A landscape with many peaks, sampled at points; each row gives a point and its height.
A climber steps from a point to the highest of its 2 nearest points, and stops where none of them is higher. Distance is the straight distance between rows; heights are no part of it.
filod (h 356): [  5.2  -6.5  10.2  -8.5 -12.1  -5.5   0.5 -16.9 -15.3   2.3  -1.1 -26.8
  -1.1   1.8  -4.1  -5.1   6.9  -1.9 -19.2 -12.2  15.9   3.1  -4.1]
nebu (h 195): [-15.2 -10.8   5.0  14.3  11.6 -20.3  12.6 -11.0 -12.3  -6.0  -7.8  -7.2
   2.3  17.4 -11.7   9.7  -1.9  14.2   0.0  -2.2  22.2  14.7   8.7]
Kupu (h 455): [  4.1   8.7   0.9   0.7 -15.1 -17.0   7.8 -23.6 -32.2   5.9  15.0 -15.5
   7.6   9.8   4.5  -1.1  -9.3  -2.5   2.7 -33.0   9.8  -0.4  -5.8]
luri (h 158): [ -0.1  19.4  -2.2  19.9   5.9 -11.0  23.7 -30.9 -14.9  -2.0 -17.7 -21.5
   5.2  -7.5  -7.2  16.9  -0.5 -15.7 -21.8 -36.1   6.9 -17.3  -4.5]
tize (h 454): [ -9.9  -2.5   2.1  -3.2   7.8  -7.6  -3.4  -7.5   5.2   1.9  19.4  17.3
  -5.3 -10.0  29.1   5.8 -16.6 -18.1   4.6  12.0 -16.5   0.0  -1.0]
sog (h 348): [-11.7  -5.8   1.7   1.0  26.7  -3.1  11.7 -13.1 -11.3  -8.1 -16.1   6.4
   3.5  -7.5  12.2  21.0  -3.5 -13.0  -5.1   5.6 -14.2  -1.2   8.9]
vavi (h 626): [ 17.4   5.6  -1.0   7.3  15.4   7.1  10.6  -2.8   7.2  -9.7  -7.8   8.8
   9.7  -3.9  -4.2   2.6  -3.2 -15.5 -17.1   0.8  -3.0  -9.7   8.4]
sovev (h 349): [ 21.6  10.4   7.8   0.1  11.3   8.0   2.5 -17.8  -3.9 -21.5 -21.9  -7.1
   9.2  -8.0   7.6   2.4  17.6 -12.7 -14.3 -15.7  -5.1  -6.0 -14.4]
vipiv (h 322): [ 24.5  -1.4  10.0   4.7   8.8   7.5  -4.3   5.0  -5.6 -21.8  -4.9 -14.6
  10.5 -11.5  -0.4   4.9   9.4  -6.2  -8.9 -12.5  -8.0   2.3  -4.9]
Pozu (h 124): [ -8.1 -17.6 -10.7   1.1   4.1   8.7  -1.2  12.7  -1.6  -4.2  -2.8 -13.4
  -7.0  26.3 -15.0  -5.8  -1.9  17.1  17.2 -10.4  32.8  18.6   6.3]
Seko (h 329): [  8.5 -10.5   6.0  -6.6  -4.4  21.1   0.5  33.6  17.7   0.1  10.7   5.0
  15.5   2.9 -12.4  -9.2   7.7  20.2   3.4   8.0 -11.1 -12.8   2.4]
tas (h 305): [-13.3  -5.8   3.4  -8.4  -0.7  -6.0 -15.5  16.3  26.2  21.4  11.2  28.8
 -22.7  12.8  20.4  -2.7 -12.7  -5.3  16.0   9.9  -8.9  -4.9   2.8]
Komot (h 146): [ 13.3  -0.4   4.1   2.6  -1.1  12.8   0.1  16.9  -6.7 -21.9  -9.5 -19.0
  12.1  14.6 -12.3  -1.1   0.0   1.6   4.2  -4.5  19.7   3.6  -5.3]
vaga (h 127): [ 13.5  -4.9  -0.7  10.3  12.7  10.0  21.9  25.4  -6.9 -16.5  -7.8 -17.1
   7.5  10.1 -13.5   2.0   2.9  -3.2   3.4   2.0  12.3   4.6  12.7]
zibiz (h 33): [  6.8  -3.1 -13.5  -0.8   2.6   3.1   0.1  19.2  15.0   5.9   8.0  28.6
   0.7  12.8  -2.4  22.1  -4.0   1.0  -4.1  19.0 -18.8  -5.4   9.1]
Luga (h 107): [-17.9   4.6   4.4  12.4   9.9  -3.7  -2.7  -5.6 -13.4  -2.7  16.1  -0.1
   0.9  -5.6  -9.7  -6.4 -19.6  -2.6  -3.0  -8.1  31.3   0.5   7.9]
neto (h 517): [ -6.7   2.8   7.2  -6.5   6.6  -6.7  20.1 -24.1  -2.2  20.2 -19.5  -5.3
   6.5 -11.0  18.6  10.5 -12.0 -28.0 -10.8 -20.0  -5.7 -15.6   6.1]
Pudam (h 404): [ -1.2  -5.2   3.4 -11.7 -16.4  -9.8  -0.6 -24.3 -22.1   3.0  12.0  -2.2
   3.9  -2.0   7.4  -5.7   0.1  -9.1  -7.2 -19.1   3.6   3.1  -9.0]
Luzef (h 288): [ 29.7   0.1   3.7   5.5   6.4   9.1  -3.1  28.2   2.8 -18.0   7.3  -3.0
   6.6  -9.7  -0.5  10.2   5.5  -0.9  -9.8   8.3 -17.3   2.8  -3.4]
ruk (h 227): [  9.0   1.9   4.9  13.6  11.3 -16.0  10.5 -11.3  -6.0 -14.8 -22.3 -13.6
   3.6   7.4 -12.8   2.5  11.9  16.9   5.6   0.8   7.0   7.0   4.2]
pes (h 575): [  6.8   3.5  10.9  -4.8  10.5  -6.9  13.8 -23.3 -22.5  -1.7 -11.9  -1.7
  16.1   3.6   4.4  17.2  -5.5 -18.0 -10.0 -27.3  -3.6  -3.1  -6.5]
pepa (h 188): [ 19.7   5.0   6.8  -6.4  17.2   5.5   7.9  21.5   7.9  -3.0 -23.1   2.0
   1.9 -14.2  -1.7  16.9  23.4   2.9 -20.2  11.3 -38.6 -19.8 -11.0]
boda (h 400): [ -5.0 -11.7 -10.3   6.8  -2.7  16.9 -12.1  42.9  20.4  -5.2  18.7   1.6
   0.7  14.8 -17.5  -9.3   4.7  24.0   6.7  12.5   6.3  -3.2   0.9]
muduf (h 285): [-22.4   1.8  -1.3 -11.9   3.7 -25.7   2.2 -28.7  -5.7  31.3  -5.6   6.0
 -11.3   8.0  22.7   3.9 -23.9 -16.4   1.0  -2.9 -13.4  -5.3   7.9]
dok (h 213): [ 10.3   5.0   7.7   9.1  17.6 -11.9  -0.7  -8.6   4.5 -12.7 -36.9 -20.4
   3.8  -6.3 -16.3  13.5  12.7  -3.8 -22.8 -20.6   9.9 -15.1 -15.8]
Pumo (h 216): [ -4.0  12.5  -9.3  -0.1  -7.2  -4.5  -7.2 -22.2  -1.9   2.3   4.5  15.1
   6.0  -6.3  -5.2   8.2 -14.1  -4.8  11.1  -4.4  12.9   1.4  -4.0]
bafar (h 224): [-12.5 -13.2   3.6  -6.6  -1.1  -1.9   7.9 -15.5   1.8  25.2   5.7  23.0
  -9.8  -2.6  12.6 -11.4  -6.0   1.6   6.3  -2.0  -7.7   1.3  16.1]
supi (h 130): [-10.3   5.3  -6.4  11.0  13.6 -17.5  10.2 -20.2 -12.5   4.1   8.5   1.2
  11.8   7.1 -11.4  -6.7 -13.0  -6.7  -8.4 -13.5  20.4  -7.4   3.0]
Dugas (h 159): [ 19.4   9.9 -15.5   1.7 -10.1   3.1 -16.9   4.8   2.2  -6.1  13.2  10.3
  -4.2   7.4  -8.8 -11.8  -1.0  10.1  10.9   4.7   8.1   5.8   2.3]
zuko (h 456): [-14.6   0.8   1.2  -3.1   9.0   9.1 -13.1  20.3  17.1  11.8   8.8  21.5
  -5.1 -16.1  -2.9   8.9 -15.6   6.7   0.5  20.5  -0.7   0.6   8.2]
mede (h 228): [ 11.8   1.9 -10.0 -12.3 -11.1  15.3   2.6  16.7  21.1  17.5  20.0  10.4
  -4.4  -8.6   0.4  -9.5   7.3  -0.2  11.4  13.3 -22.7  -4.9   1.8]
Ziv (h 252): [ -9.5  12.2 -20.7  -3.6  -4.6   6.2 -13.4  30.0   7.0  21.3  14.0  38.8
 -41.3  16.5  14.2  -3.5  -6.1   6.2  18.5  12.4 -18.5  -0.1   7.1]
fid (h 175): [ -4.5   6.6 -11.1 -13.2   8.7   4.7   5.7  11.8   6.7  12.4   6.9  17.6
   0.5 -16.1  16.2   7.3   5.7   1.0   8.4  33.1 -58.7  -5.8  -6.5]
veno (h 290): [  2.4  -5.0   7.9  21.9  15.3  -5.0   4.6 -19.2 -11.4 -20.3 -14.4 -23.4
  11.8  10.1 -18.2   6.7   6.2   8.2 -17.2 -30.7  24.8   4.8  -5.4]
Kisi (h 403): [-14.3  11.3  -3.3  -6.5 -13.4   1.9 -17.9  18.1   6.1  14.0  18.4  22.3
 -26.6 -10.4   2.8 -13.4 -10.8   4.8  11.9  12.1  13.8   0.7  -1.1]
ninem (h 17): [-10.7  -3.9   1.3 -12.0 -21.2  10.0 -17.0  13.2  14.3   9.6  13.6  30.3
  -5.7   3.7  -3.0   7.6  -1.7  12.1  13.2   9.4  -5.5   0.4 -12.2]
sav (h 378): [-25.1   1.7  -1.2   3.4   6.5   8.9 -14.3  37.5  20.8  12.4  11.9  33.6
 -25.4   4.1   5.5   8.7 -13.6  14.0   6.7  22.1  -5.7  -8.0   3.6]
ved (h 282): [  5.4  -1.7  -0.5  20.3  -1.1  -4.6  -3.7  -3.8   7.9 -28.9   3.8 -14.4
  12.8  -8.3 -15.9   6.8   7.4   2.7  -6.7  -4.9  14.0   6.9   1.9]
mesor (h 166): [  1.4   1.1   3.1  -6.6  -1.7   3.5   1.8  11.7  -9.9  -5.2   1.9  -3.8
   7.6  11.1  -6.8 -11.2  -3.3   3.2  -0.7   5.6  21.9  -2.0  -0.1]
Deso (h 131): [-19.4  -6.0  -9.6  21.2  18.2   3.2   4.1  28.8  14.7   1.1   6.7  23.4
 -13.9  15.9  -3.5   5.9 -14.1  13.0   8.3  19.1   6.0   3.5  23.1]
vosi (h 556): [ 20.0  -1.9  -2.1 -15.6 -17.6  19.7 -14.5  -9.3  -3.2 -13.5   5.3 -22.4
  12.4 -11.5   3.6 -12.7  18.3   6.3   1.2  -4.6  -6.7   9.4 -20.2]
des (h 143): [ -6.7  15.3  -5.4  19.4   7.3 -10.3  25.4 -20.9 -24.3   3.6  -5.0 -21.6
  16.4  -2.8  -5.8  16.2 -16.9  -9.5  -2.0 -45.1   9.5 -13.1   2.5]
fimi (h 496): [ -9.6   8.5   8.4 -15.8 -18.2  -9.4   3.4 -20.4 -21.9  31.1   7.4   6.4
 -10.4   3.1  16.1 -11.7 -19.5 -14.0  -2.6   1.5   1.4  -2.2  -8.0]
rir (h 187): [ 11.2   4.9 -13.8 -10.4 -11.2   7.6 -16.2 -14.2   0.9  -1.7   8.6   8.8
   5.0  -2.3  -9.1  -4.9   1.9  -6.2   7.9  -3.2  10.4   7.2 -10.5]
memep (h 540): [  4.6   0.7   8.7  -4.1  -2.1   2.4  -6.0  -1.1   7.1  11.5  10.3  14.1
   3.1  -8.9  21.2  -0.1  -0.9  -7.8  16.6  13.6 -27.8   3.8 -10.6]
Bav (h 340): [-13.3  -1.7  -4.0  -7.4 -16.8   7.9 -13.6  14.5   3.9   6.0  22.4  -1.1
 -16.1  -4.4  -7.3 -18.7  -0.3   7.1  -2.1   6.7  20.0   2.9   3.1]
Pir (h 623): [-10.0   6.0   6.0  -9.5 -22.5   7.2   2.6 -10.5  -0.6  20.6   8.0  12.3
   0.6  -2.3   8.7 -24.4  -9.4 -12.5   4.4  11.6  -6.7  -2.1 -16.2]
Sovof (h 259): [ -8.8  -7.1   0.3  23.6  18.9   1.0   9.5  -8.6  -2.7 -16.1   2.7 -35.2
  14.7  23.3 -22.4 -11.8   0.4  11.9  -5.1 -23.6  30.1   7.0   4.3]
kup (h 272): [-20.6  -6.9   1.8 -15.5   4.0  -7.2  -1.5  -2.8  -5.0  27.5   5.3  20.3
 -19.9  -7.6  17.1 -13.6  -9.0   4.8   0.5  17.1 -14.8  -6.0   3.3]
zuke (h 591): [-19.6   8.0  -6.4  -9.2 -11.7 -13.0   2.9 -15.0 -29.2  22.1  10.2   8.7
 -18.4  12.9  11.3  -8.3 -14.1  -3.7   4.5 -16.1  13.9  -1.1   3.0]
foti (h 237): [ 15.4   3.0   8.3   6.5   8.7  -1.4 -10.8  -7.1   5.4 -29.2 -33.3 -27.1
   8.3  13.8 -15.0   8.0  21.4   8.4 -17.3 -14.0   8.2  -3.5 -23.3]
kuger (h 347): [  8.3  13.6  -7.8  -7.5  -7.7   1.7   5.0 -27.7  10.6  12.1  -5.0   0.0
   1.6 -29.1   2.8  -2.2  13.1 -25.8  -0.4   5.4 -13.7   4.7 -12.1]
mikiv (h 196): [-14.8 -12.0   9.1   2.1   3.2 -12.6   0.3  14.4  -2.8   2.3   3.2   7.6
  -2.7  16.0   2.1 -10.5  -7.2   7.6   1.3  10.0  15.2  -6.6   3.9]
gopir (h 330): [-14.1  -1.4  -6.3   9.9  -8.4   5.3 -15.8  40.5  20.1   2.7  18.8  21.3
 -16.3   4.8 -10.5   6.2  -4.1  21.8  14.0  16.4   2.8  -4.3   5.2]
gib (h 480): [ 21.7  -7.9  -4.5  -0.4  -9.0   7.7 -13.6  21.6  16.0 -23.0   4.4 -22.3
  12.3   1.6 -15.0   3.3  26.1  16.1  -8.1   9.1 -11.4   2.8  -6.6]
Mido (h 229): [-14.8  -2.6   6.3   6.8   3.9 -22.2   8.1  -2.6   1.5   6.4  -5.1   4.4
  -8.2  16.8  10.6   5.0 -15.6  -0.4   7.5   7.8   0.3  -1.7   7.7]
fonu (h 413): [-27.5  15.7  -1.6 -10.9 -14.5  -4.4   4.4 -26.8 -19.0  39.9   7.9  15.7
 -23.3  -0.6  25.8 -12.5 -24.6 -17.4  11.3  -1.0 -11.8   0.7 -11.3]
nodek (h 246): [ -4.2  -8.3   4.2  22.6   2.6  -5.2  -4.1 -11.4   5.9 -21.0   0.6 -17.5
  12.8  13.1 -20.0 -12.9   8.3  11.7   1.6  -4.9  24.0   2.1  -1.7]
gagek (h 104): [ -1.0 -15.0  -3.0  -1.7 -17.9  13.3  -5.4  -3.9  -6.8  -4.3   4.3 -15.8
   3.8  27.4  -4.2 -11.4  -1.2  18.5   4.1 -20.0  25.9  11.2  10.0]
sike (h 541): [  2.3  11.6  -5.4  -2.5  -1.2   3.3  -5.4   6.0   1.3   8.5   1.9  15.1
  -8.9 -19.0  -1.8   2.0 -14.1  -3.4   3.9  24.0  -8.9  -1.1   3.8]
das (h 80): [  4.1 -11.9  -2.1   7.5  15.5   0.0  10.6  33.9  18.5  -1.8  -9.6  -1.0
  12.0  14.3 -17.2   6.7  10.5   6.7 -10.7  14.7  -9.4  -6.5  -1.2]
foson (h 485): [ 13.2   2.6  -4.9 -14.4 -17.3  13.1 -10.7 -18.0  -7.1  -7.3  -1.2 -32.3
   9.2  -6.9  -2.9 -19.3   3.5  -6.4   8.6 -21.6  10.0  -1.7 -10.9]
Pibo (h 666): [ -0.3 -13.5  -3.1   0.4 -14.6   5.6   3.2 -21.7 -11.2 -25.5  -1.8 -15.2
   7.6   8.3  -9.7  11.4  22.4  12.8  -5.6 -19.9  16.5  11.8  -1.3]
pefa (h 194): [  8.8   6.1   0.7   4.2  25.7 -26.9   3.4  -8.7   2.4  -4.6 -23.1 -20.2
  -3.2  -3.3  -1.3  14.9   8.0 -11.3 -11.1 -20.6   1.6  -8.5  -4.6]
lavet (h 273): [  5.5   6.0   4.0 -11.2  10.3   9.5   2.9   4.4  -2.3   6.9 -10.2   1.9
  -1.2 -28.7  12.5  10.5   2.8 -10.0 -10.0  20.9 -32.8  -0.4  -9.7]
nak (h 37): [ -9.0  -9.1   7.9 -20.1 -18.5  18.6  -8.2  -0.4  13.2   9.5  10.2  14.8
   2.1 -10.0  -1.3  -7.3   6.8  12.4  13.8   9.3  -8.8   6.9 -12.9]
bizat (h 295): [ -2.0 -14.0  11.4  -3.2  -1.8  11.1  -7.7  19.4   0.8   1.2  24.1   2.0
  -9.5  -5.4   4.2 -12.2  -3.0   1.7  -7.1   1.7   3.5   5.4   7.0]
tose (h 392): [-15.6   5.6   1.9 -10.3  19.5 -12.5   5.1 -13.5 -15.9   3.0  -2.0   2.6
  -3.4 -12.8  30.1   9.9 -13.9 -17.1   1.1   4.7 -19.1   1.1   3.1]
Dobir (h 445): [ -3.3   4.1  10.4   4.7 -15.7   0.7  -6.3   7.5  -3.5 -10.6  10.6   2.2
  -0.3  -7.0  -5.5  -4.2   6.2  16.6  -5.0  29.1   0.7   3.7   6.4]
basip (h 314): [  2.2   0.9  -1.9 -10.3  10.3  12.5  13.0  -2.6  -7.8 -11.3 -20.7   6.2
   2.1 -25.3   8.0  19.8  12.8  -7.6  -3.6   1.2 -13.6   0.1  -2.6]
Teku (h 476): [  7.0 -11.4  -5.3   1.6 -19.3  16.7 -24.3  27.9  15.6  -3.8  19.5  -6.6
  -8.6  13.5 -12.6 -15.2   7.9  29.6  -4.0   3.4  10.7   1.2   8.6]
Nuzu (h 55): [  6.5  -9.2  -8.4   0.6  13.6 -10.3   2.7  34.7  14.3  -0.5   1.9  12.8
   3.0  11.9  -2.1  19.2   7.5  15.3  -4.9  20.4 -22.3  -1.4   3.9]
zube (h 346): [-26.8   6.1  -7.5  -2.8   0.1  -2.2  -5.2  11.4  -3.1  16.3   6.7  14.2
 -32.3  -5.6   9.9 -10.9 -21.9  -2.7  13.9  -0.1  19.0  -2.1   9.5]
vavar (h 186): [-10.2  14.3 -15.0  -2.7   2.1 -16.6   5.6 -27.0  -8.2   8.4  -6.9   8.3
   1.9  -3.3   1.0   8.5 -11.1 -12.9   4.8   2.8  -0.9  -0.8   9.7]
Mameb (h 419): [ -2.3   6.9  -3.1  -0.9 -16.2  -8.1 -17.1 -20.6  -8.1 -11.9  17.0 -27.3
  10.8  -0.2  -5.9 -19.7   0.9   3.7  13.2 -27.4  23.6  -1.1   0.2]
Momir (h 157): [ 25.5   0.2   8.9   6.0  18.6   6.1   6.5  24.5  14.9 -14.6 -33.3  -8.8
   7.0  -2.4  -2.4  10.7  21.4   0.1 -12.5   4.9 -14.5  -9.8  -6.2]
mibip (h 437): [ 21.2 -12.3  -2.4  13.0  -2.0   4.8 -18.1   1.7   0.0 -33.2  -7.3 -39.8
   6.3  12.6 -14.4  -8.6  19.9  16.4  -4.9  -3.0   9.5  13.9  -6.5]
Tizo (h 494): [-16.5  14.9  -3.2 -11.6 -24.6   9.4  -7.8   1.8  -4.3  23.1  15.3  27.9
 -22.1  -3.2  16.6 -19.0  -2.6  -3.7   9.6  14.6  -3.3   1.9 -11.9]
Rure (h 275): [ 15.7  -0.5   0.9 -13.5 -18.9  13.6   1.4  17.1  13.9  -1.3   6.2   3.5
  12.5  -5.0  -5.8 -15.1  18.9  11.5  13.7  19.3 -18.7  -9.6  -2.7]
linop (h 365): [ -2.9  19.4   3.7  -5.8  -4.0  -0.1   1.1 -25.0   9.9  25.4  -4.2  11.4
  -2.6 -27.5   4.6  -6.6 -14.4 -22.1   2.6  18.5 -19.0   1.4   0.4]
Pivet (h 296): [ 18.7 -14.9  11.2   6.9  21.5   4.8   6.7  -6.3  -5.3 -16.8  -3.6 -11.7
   7.9   2.2   1.3  -4.0   4.4  -0.1 -13.3 -26.3   2.7   4.6   4.6]
Morog (h 566): [ 13.7 -18.8  -5.2   2.4  -7.1   4.2 -12.2  13.2  13.6  -7.1   6.6 -14.4
   4.2   4.3 -15.5  -6.5  13.1  14.7  -9.5  -0.3  11.2   9.3   5.4]
Dapa (h 655): [  9.0  -8.3   3.3  -5.6 -24.9  19.7 -19.5 -15.3 -12.0 -14.0   3.0 -16.6
  13.0   3.5  -1.9 -11.0  11.1  14.3  -5.4   1.4  10.4   7.2  -4.1]
tazos (h 632): [  8.1  -4.9   7.8   3.7  10.4  -7.5   4.6  -9.3  -6.5  -4.5 -13.5  -4.1
  14.8  14.3   2.0  19.3 -18.0 -10.4  10.4 -17.6   7.5   6.9   0.4]
niso (h 160): [-24.9  -7.7  -6.5  28.6  11.9   3.1   6.8  26.1  19.3  -0.6   5.3   3.0
  -7.5  14.5  -8.0   3.3 -15.9   1.2   3.2   9.1  23.5   8.6   9.4]
dites (h 629): [ -0.8  12.9   3.1  -6.6  -2.3   9.6  11.4   2.0  -9.5  10.2   2.2  11.4
  -0.9  -7.7   4.5  -1.9 -16.8 -16.6   2.1  12.1   2.8  -6.4   9.2]
Tugu (h 442): [ -7.1  16.5 -18.5  -7.9  -0.7   7.8  -0.1  -7.0  -0.8  24.2   9.4  21.8
  -7.9 -21.4  12.8  -7.9 -13.7 -16.6   7.0  22.3 -21.7   4.7   2.2]
mot (h 145): [-21.5  -9.4  -3.1   2.8  14.1  -5.7   7.2   9.0 -16.9   4.4   8.2  -9.2
 -10.7  19.0  -3.8  -7.4 -15.4  17.8  17.3 -19.5  30.8   8.6   7.3]
Rem (h 339): [-25.0   7.8   3.0 -12.5   2.1  -9.4  -6.1 -22.2  -8.2  30.6  -1.9  20.3
 -16.4  -3.2  25.2  -6.4 -22.4 -11.3   8.6  12.7 -21.0  -4.1   0.8]
Tumu (h 464): [ -3.3   7.5   8.2  -8.9  -2.1  -3.8  19.3 -22.5 -15.9  25.3  -7.0 -10.7
   2.5 -19.8   7.0  -9.1 -16.2 -22.6 -12.2 -13.2  -9.7 -13.5  -2.6]
kek (h 444): [ -1.6  14.2  14.7  -3.2   0.0 -10.6  11.2 -13.6   5.6   7.9 -21.8   1.0
   0.4 -18.0  10.9  -1.9  -3.2 -10.4   5.7  13.8 -18.5  -7.2   1.5]
Nusuv (h 165): [ -1.4 -14.4  -6.2 -18.6  -1.6  -9.1  10.3  -1.4   6.3  22.2  -4.4  -1.2
   0.7   1.8   6.5   4.0   4.7 -12.7  -4.2  -8.1   5.4  -4.5   1.4]
torid (h 263): [  8.7  -6.3  17.3  11.8   9.8  -6.2  -2.2 -21.8   3.6 -32.1 -21.3 -26.0
  11.3   6.6 -11.3   4.5  20.2  12.9   2.4 -25.6  10.0   3.6 -11.9]
zuf (h 262): [-15.4  -1.9   6.8   2.8   1.4  -6.4  -2.0  10.1   8.8  12.1   1.3  18.1
 -22.5  20.5  23.5   1.4 -22.0  -6.1  13.5   6.7  -2.7   0.5  16.0]
Vidut (h 219): [  2.5   0.4  -6.6  10.3  -3.1   3.0  11.2  32.1  20.7  -0.3   9.4  -0.8
  -1.3 -11.6  -0.3  24.8  -1.5   0.8   5.8  21.9  -8.8  -2.5  19.2]
Pige (h 61): [ -0.1 -10.9   2.7 -17.7 -17.4  11.9 -22.7   1.0  -6.4   4.5  16.7   1.5
  -7.5   3.7   4.2 -13.3   1.0  12.7  19.8  -3.9  -2.3  12.3 -11.3]
Roru (h 781): [ 14.7 -13.3   4.0  -4.6 -15.7  15.7  -4.8  -9.1  -7.5 -24.6  -9.1 -13.7
  12.3   7.4  -9.0  -9.1  29.6  15.9 -20.4  -6.8   6.5   0.7  -4.1]
Lutot (h 190): [ -9.9  -9.3   2.6  29.8  18.9   0.6   6.3  27.6  20.7 -19.0   3.3   0.3
   2.5   5.0  -7.5  14.5  -0.4   5.7  -8.7  15.0   8.7   7.8   7.4]
didib (h 578): [ 20.6   9.2   1.2   0.0   1.9  -4.5   3.3 -11.7 -12.1  -2.2 -16.6  -2.9
   0.2  -0.2   2.0  15.1  -9.2 -11.6   8.4  -4.3   2.0  14.4   2.7]
kosem (h 443): [ 20.5  -1.7  13.8  -7.9  -3.1  -1.5  -8.1   4.4   2.7  -9.9   1.5   5.8
   4.8  -6.7   9.2  -5.9  19.9   0.6  16.8   6.3 -27.4   4.4 -19.7]
lopo (h 509): [ 24.0  -0.6  -2.8   4.0  -5.5  -0.5 -23.8  11.8   3.1 -34.2 -11.2 -34.8
   8.3  -0.7 -17.2  -0.8  30.5  17.6 -14.8   5.7  -1.5  -2.0 -20.8]
negug (h 741): [  2.9  17.6 -10.2   2.6   3.0   1.6  11.6  -4.2   8.8   6.9  -2.0   8.4
   9.8 -15.2   0.4 -11.4  -9.9 -24.5  -7.5   6.7   0.4 -13.4   7.4]
gumek (h 230): [ 11.1  -0.1   3.7 -10.6   6.6  15.0   6.7  16.7   9.9   2.9  -5.3   6.3
   5.6 -16.7   9.8  19.4  10.6   1.6  -7.0  24.7 -50.2  -9.4 -11.0]
dele (h 248): [ -3.1   2.8  -5.5   7.7   3.9  -4.2  -3.2  -2.1   6.4  -6.2   0.9   0.4
   2.3 -18.2  -9.5  12.7  -0.6   1.8   5.7  -2.6  11.0   4.1   5.8]
nivab (h 105): [ 11.7 -13.2  -6.3  11.7  14.1   3.9  19.2  20.3  16.9 -22.6  -8.8 -10.6
   7.2   9.2 -15.3   7.8  19.9   4.4 -12.7  -4.5   2.7  -0.6   2.1]
big (h 126): [ 10.2   0.1 -17.1   2.0  13.7  -2.1  -2.5  17.6   0.7 -13.9  17.5  16.5
   2.4  19.3  -7.2  -1.1   3.9   4.4   6.3  10.6  -2.5   5.8   5.0]
foro (h 537): [  9.8   2.0  14.5  -8.1 -26.9   6.6  -7.0  -6.1  -7.4  -9.8   5.3   4.5
   7.6  -5.7  -3.2  -6.6   8.0   3.9 -13.6  16.5   2.4   7.0  -7.5]
foto (h 167): [-28.4  -7.9 -11.4  14.1   9.0 -22.0   8.9   3.4  -4.8   3.2  11.0  -1.3
 -11.6  17.5  -2.8   0.7  -8.4   8.1   8.2  -4.9  29.3  12.5  12.5]
lol (h 516): [  6.4  22.3   7.3   1.2   0.0 -15.8  10.3 -19.1 -14.4  -0.7 -27.9 -12.5
  -1.4 -11.7   8.4   6.8  -2.3 -18.2  -4.4  -6.5 -10.0  -2.9   2.5]
zirot (h 220): [ -0.5  -8.5  14.7  18.5   2.6  -6.0   2.8  23.5  16.5 -19.2   3.0 -10.4
   2.8  -4.8   2.4  10.5  14.0   8.9  -5.1  13.5  -2.6   3.1   6.4]
zivi (h 12): [-4.3  1.3 -8.4 -2.9 -8.6  3.0 -9.5 12.8 11.5 10.8  1.3 30.9 -3.7 19.9
  0.7 11.7 -4.5 -1.6  7.8 13.0 10.6 -1.8  7.2]
tere (h 83): [ -7.2  -7.0   0.6 -11.4 -21.1  13.2 -14.4  -5.4 -15.5   7.5  11.6   0.1
  -8.6  19.5   4.8  -6.2  -9.9   8.8  22.8 -19.1  18.0   6.7   3.1]
mamo (h 183): [ 10.2   0.5  -9.1  -3.3 -16.2  12.8  -9.6  14.2   8.6   7.6  36.5  16.2
  -3.9 -14.6   4.5 -15.7  12.4  19.7  12.2  11.4 -32.1   6.3 -10.8]
Maf (h 385): [ 18.9   5.0  10.9  -9.6   1.0   2.9  -3.0 -17.3   0.1  -4.7 -12.8  -3.0
  15.2  -7.8   8.6  -1.7  16.2 -12.3   8.0  -2.8 -18.4  -0.9 -17.4]
baza (h 251): [  3.1  -5.3   5.8   3.1  -0.8  -2.3   5.4  17.1  13.4 -10.4  12.5   0.2
   5.5 -12.5   4.6   7.4   5.6  -5.8  -3.6  11.1 -15.9  -6.5   1.9]
ger (h 189): [ -9.4 -20.6   3.3 -16.4   7.0  -6.1   5.7 -11.6   5.8   9.6  -7.3  12.3
   0.8   1.5  14.5   3.6   3.6  -3.7  -2.1   0.5 -12.8  -9.8   6.3]
fiz (h 156): [-10.3   8.2  -7.8  -0.5   6.4 -16.4   9.7 -33.3  -5.7  -2.7  -6.6   2.3
  17.8 -11.3 -11.2   2.2   3.9  -9.0  -9.7 -11.6   7.3  -4.6   1.1]
tuz (h 319): [ 14.4  -8.4  -1.1   3.6   4.8  -6.5  -6.7 -12.8 -13.2 -10.3 -17.8 -36.6
   5.0   1.0 -12.7  -2.6   9.1   3.3 -26.0 -25.6  15.6   5.0  -5.6]
Bere (h 401): [  3.3   9.7  10.9  -4.1 -15.3   5.0   6.4 -31.8  -1.6  18.6  -9.4  -9.6
   7.9 -23.3   2.3  -4.3  -1.4 -15.4   6.2 -10.9  -7.3   1.6  -5.2]
sero (h 299): [-22.3   3.2 -16.7  -7.4   0.0   9.3  -2.9  21.7  -1.1  22.0   8.9  31.9
 -32.8   6.2  16.2  -5.2  -6.9 -10.5   6.5   1.9  -2.6  -0.6  13.1]
rifa (h 513): [-12.5  -1.5 -10.0   2.1 -15.3 -16.2   9.8 -13.8 -29.6  12.5  12.4  -5.8
  -4.9  20.2  -4.0  -7.0 -12.0   3.7   3.8 -32.3  27.3   0.9   4.6]
zofe (h 199): [ 21.4  13.9   8.9  14.7  18.1  -9.4   7.1  -3.8  -6.9 -13.3 -32.4  -9.3
   3.5   1.1  -7.2   3.2   2.7   2.5  -6.5   8.6  -2.9  -1.5   2.4]
Vele (h 665): [ 11.3 -14.7  -0.8   1.9  -3.9   6.4  -1.0 -10.5   3.7  -8.1  -4.7  -1.6
   9.5   1.5 -12.6 -13.2  21.6   7.1 -15.8  -0.1   8.6  -1.1   8.8]
silin (h 176): [ -0.3  10.4  -3.2  14.1  19.4 -15.8  18.2 -18.0  -2.2  -1.7 -31.5 -16.8
   3.1   1.1  -1.2  20.8  -5.9 -16.0 -13.6 -24.8   8.3  -6.9  11.2]

For each start below, name the point where the climber stops.
pepa => memep
des => zuke
nak => ruk
mede => Roru
mamo => Roru
luri => zuke
Lutot => memep
Vidut => memep

Call two points neighbours if one is among the 2 nearest of the other. Go from one point of each pair to the other, from neighbour to neighbour, staying as high as possible. Name the lowest point that can't be avoided.
Pir / zuke => fimi
lopo / Pir => Mameb
lopo / Roru => gib
tazos / negug => linop
